Points, in no order, along strands that fork, close into loops and pass close to each other.
In the rows, 128 means zero.
Points whose rows are less than 106 apart are linked; no others are. Some points are linked to none.
taz: [130 122 126 125 114  82 139 164 122 138 162 101 120 113 144 143 161 143
 128 138]
Laf: [106 142  63  83 158 139 161 141 125 144 105 163  90 157 156 180  86 126
 144 153]
rada: [107 135 101  83 125 163 138 105 137 132 123 142  98 128 134 173  66 126
 172 143]
deg: [126  94  93 180 143 109 112 108 113 118 131 127 132 140 134 160 104 210
 160 111]
kag: [141 124  59 139 103 135 155 139 168 129 125 118 145 130 146 120 126 159
 167 163]
Dege: [177 172  93 142  96 185 108  82  54 105  91 123 151 142  92  75 126 103
  84 107]
kenel: [147 110  93 144 168  84 150 108 126 152 124 204 108 145 136 141 166 102
  88 108]
Paf: [108 127 178  72 109 114 146 109 101  98 148  70 115  63 183  81 108 142
 150 124]
zoteb: [192  87  96 132  50 108 129  98 117 123 131 105 129  92 102 105 122 146
 128 146]
lub: [ 97  93  79 150 128 124 131 181 131 168 134 220 105 134 148 160 121 131
 150 145]
labam: [156 160 122 106 118  85 136 129 119 137 132  65 137 113 139 133 142 154
 133 151]
Sos: [127 196  99 120 130 143 142 173 138 149  95 113 139 163 135 146 124 138
 135 153]
subav: [112 155 198 112 172 186 107  75 156 122  93 120 169 139 103 122 107  96
 104 137]
Bok: [119 195 131  80 123 135 149  83 145 151 122  75 149 117 173 140 102 127
 109 161]
nimu: [115  96 198 105 120 127 117 138 133 117 149 107 120  95  77 128 139  98
 123  96]
baz: [155 148 141 140  95 167 105  53 163 150 124 117 172 129 128 145 138 101
  93 124]
zagur: [145  90 112  73  76 132 125 103 157 120 125 130 112 114  91 136 128  70
 136 159]
pake: [110 145 148  76 120 188 137 102 159 125 117 110 135 126 121 156  73 119
 166 134]
zop: [111 156 151  71 105 152 164 103 122 114 148  83 159  50 183 106 120 152
 158 108]
genu: [132 129 114 100  86 142 155 120 181 118 128  88 152 117 139  92 130 143
 168 159]
sutor: [132 214  69 111 110 133 139  87 132 160 138 127 116 164 155 157 124 110
  71 120]
tal: [143 112  77 141 128 198 174 117 103 113  80 167 141 142 116  82 150 111
 145 112]
tima: [107 139 119 188 143 193 112 128 164 124 113 143 154 180 126 161 125 141
 132 125]
Geva: [136 138 135 181 165 203 108  79  55 109  82 124 175 142 132  78 119 118
  99 108]
nugi: [138  82 180 143 151 113 128  57 152 103 128 150 136 124 141  99 125 149
 120 102]
Bez: [109 114  70 147 104 106 120 188 159 144 154 125 130 121 155 140 117 179
 174 177]
mor: [113 228  93 129 126 164 128 119 131 137 114 109 137 177 141 144 136 129
  84 145]
Gofi: [ 98  82 183 141 142  65  97 183 120 144 193 125  76 147 169 146 140 137
 137 147]
ligaf: [ 97 147 132 139 107 186 140 145 132 141 153 111 140 120  87 171 130 143
 136  79]
Fani: [165 123  98 184 115 148 130 166 120 127  98 163 168 149  63  98 177 128
 115 103]
Medin: [131  90 147 119 170 151 131  80  84 104  89 161 141  75 141  66 122 110
 129  89]
keza: [106  99 109 118 204  98 183 132 136 133 115 189 111 116 146 109 164  83
 106 117]
Vivu: [ 94 135 186  80 154 160 121  81 169  97  86 141 164 109 134  80  93  85
 129 131]
kir: [ 95  81 180 154 204  57 129 172 132 107 145 137  41 130 169  81 171  71
 109 137]
tusu: [145  86  73 159  91 123 103 179  95 130 104 187 110 142  82 131 123 137
 135 122]
gaz: [100 151 146 166 128 146 136 179 176 179 154 159 171 140 125 171 160 136
 116 105]
geg: [147 201  72 177 109 121 112 180 113 144 105 142 138 173 124 121 145 166
  99 105]
fakad: [ 99 125 163 135 167 130 153 162 156 146 141 160 157 127 125 141 168 111
 123  99]
nik: [ 90 154 189  74 138  77 152 115 132 131 170  72 109 100 180 116 104 141
 144 143]
zamik: [126 128 109 138 103  69 126 170 156 153 168  92 110 134 176 148 137 176
 156 172]
Gafu: [161 144  62 154 104 199 144  98  69 102  97 154 152 133 114  78 146 115
 101  90]
Bek: [115 120 178  90 102 151 140  89 165  95 105 109 164  80 150  56  90 110
 139 121]
vov: [148  83 123 166 145  85 113  74 147 120 131 153 140 147 144 144 114 175
 122 110]
Tofol: [130  38 107 132  95 108  96 146 118 104 168 168  80 118 129 157 132 141
 164 125]
paniz: [102 186  99 179 101 164 115 174 131 173 165 153 147 163 122 177 138 139
 106  82]
suzel: [110 107 115 118  98 135 123  95 132 123 151 112 103 110 124 168 102 149
 169 121]
nodum: [ 92 103 186 126 160  84 155 173 146 109 155 108  63 102 191  89 159 104
 128 123]
fesu: [143 166  94 112  92 106 132 125  96 162 183  84  85 119 144 181 116 141
 105 131]
dur: [140 127 123 171 195 147 123  91  62 109 109 148 132 134 132 123 138 172
 129  84]
kod: [125 102 184 157 157  58  82 188  89 157 156 122 104 138 113 141 147 133
 123 118]
Tebo: [148  49  98 132 105  93  96 156 130 126 136 162  92 144  86 138  99 145
 158 138]
sireg: [110 118 154 102  94 144 161 104 203  86 140 103 143  88 164  73 130 121
 164 131]
lavez: [110 188 127  59 115 146 177 122 136 145 148  71 144  86 155 144 136 138
 150 134]
deme: [149 194 124 159 104 174  89  95  98 122 126 101 142 174  99 134 130 132
  78  89]
Dule: [135 156 125 193 142 179 101 166 147 131 104 151 168 182  89 113 152 147
 127 123]
nebi: [110  81 125 135  97 129 117 154 113 131 184 119  96 114 130 185 121 151
 169 109]
nido: [161 136 125 154 145  81 142 100 106 164 140 146 126 138 124 151 156 127
  80  92]
pusod: [130  88 179 132 159 129 124  82 133 110  99 155 150 105  94  78 127 115
 132 111]
razer: [166 196  91 129  90 194 114  79 103 109  91 142 148 150 108  81 142  68
  53 141]
subi: [ 88  79 163 149 203  95 157 158 140 140 144 190 113 118 130 118 169 100
 116 108]
Fip: [154 105 101 167  88 114 118 213  88 144 123 175 140 142  76 115 171 112
 108 122]
zukaz: [127 179  64 130 102 152 127 160 124 145 115 145 119 141 114 170 103 142
 133 138]
venir: [128 182 127 163  97 209 108 111 120 127 139 110 122 153 103 179 125 128
 107  86]
ligel: [135 109 136  89 165 106 132 137 141 108  83 144 126 125 112 113 102 105
 138 161]
fatef: [ 95 102 213 146 145 107  98 170 173 126 181 131 120 125 113 174 137 134
 158 116]
rek: [119 200 155 110 119 122 114 106 109 151 135  63 161 117 139 145 118 158
 110 131]
Gagop: [111 110 195 100 138  68  97 190 122 109 132  62  90 134 123 124 113 110
 167 165]
kebu: [143 142  97 171 119 171 123  92 156 117 105 109 160 174 141 120 131 148
 119 136]
gikom: [131  86  87 110 147 168 163 113 140 102  67 178 122 129 107  83 128 119
 161 142]
topof: [143 181  81 118  95 138 146  78  97 138 158 132  97 128 144 175 122 132
  96  97]
Pagek: [156  97 119  77  74 133 140  96 123 107 127 108 134  73 110  85 137 104
 136 146]
feza: [134 187 167 115 137 163 111  79 162 153 109  88 186 123 115 132 127  96
  81 143]
gur: [ 87 135 181  80 152  78 166 150 158 130 186 103 102 115 194 129 147 107
 118 144]
meza: [181 123 130 121  99  66 101  94 100 120 139  74 144  94 111 113 118 158
 127 143]
suta: [ 99 138 196  87 158 105 124 163 161 105 109  82 126 126 118 133  90 128
 164 152]
nedot: [157 157 124 112 111 151 134 131 104 131 101 106 142 121  92 111 128 120
 113 111]
toreb: [140 130  81 170 138 160 109 100  73 112 104 132 113 163 135 137 115 182
 142  98]
rap: [128  74 185 152 121 144 116 128 152 115 160 142 154 113  81 119 160 121
 131  73]
til: [154 138  95 148 103 173 110  36 126 125 120 119 148 125 145 130 114 121
  99 125]
fudi: [123 115 176 130 194  36 110 194 105 146 138 108 104 141 130 112 138 124
 118 149]
magub: [150 130 114  76 115  74 127 115 169 145 141 122 113 136 144 145 109  97
 123 197]
tetu: [150 110 101 115 154 145 133 112 151  95  76 131 124 143 120 115  84 143
 157 159]
kar: [121 110 148 141 147 134 146 169  81 126 129 112 133 112 114 111 165 160
 164  81]
Kunod: [127  73  88 137 151  79 126 177  91 140 130 200  82 137 153 152 119 128
 124 147]
mubu: [104 126 182  86 112 122 133 125 174 136 145  90 127 125 112 178  85 107
 147 149]
puv: [152 112 144 166 120 132 114 144 136 131 129 154 175 129  59 142 166 129
 124 101]
Neb: [127  99 120 113 142  89 142 168 118 135 136 143  86 123 141 144 149  97
 129 140]
fisim: [ 98 105 168  94 161 129 140 207 125 115 112 125 126 118  92  91 157 102
 151 134]
Nat: [147 113 103 104 151  82 142 108 168 133 104 153 125 140 128 124 127 108
 103 171]
Mas: [134  77 106 170 116  69  90 179 108 135 142 181  92 139 128 133 104 151
 141 184]
Suz: [161 185 138 166 141 122 126  92  94 141 138 121 156 141 115 125 140 125
  63 100]
gal: [132 113 116 146 183 171 117  63  76 100  73 147 151 117 132  86 124 127
 119 114]
Suli: [117 105 186 102  97 117 123 122 120  97 153  77 104  85 137 117 134 117
 151 116]
rir: [ 99 133  45 134 123 156 120 167 132 144 109 188 110 154 143 175  78 142
 145 161]
Gol: [138 111 180 110 141  35 103 162 134 124 137  89  90 139 146 112 136 108
 120 192]

A fork is a point with three links, a tip a point with one. Leave the first point through the second and follow the links. Name the first fork or tip that comes.
Gofi, kod -> rada
kebu, til -> taz
ligaf, venir -> paniz
magub, Nat -> razer
zamik, Bez -> Fani
razer, Dege -> magub

A piece is two or more points that can be reached from each other along the links. Count, over all rows, the pieces, the separate loops (a circle has one, a figure eight two, a Y none), the forks (points with three links) and the tips (points with one).
pieces -> 4
loops -> 4
forks -> 9
tips -> 9

Name the points in between on the shortest way along the links from the first point to the second, in order.
Dule, genu -> tima > kebu > til > baz > feza > subav > Vivu > Bek > sireg
rir, fudi -> Laf > rada > pake > mubu > suta > Gagop > Gol
lavez, pake -> Bok > rek > labam > taz > Neb > Kunod > lub > rir > Laf > rada
gaz, ligaf -> fakad > subi > keza > kenel > nido > Suz > deme > venir
til, Suli -> kebu > tima > Dule > Fani > puv > rap > nimu
gur, Tofol -> nik > Paf > Suli > nimu > rap > puv > Fani > Fip > tusu > Tebo
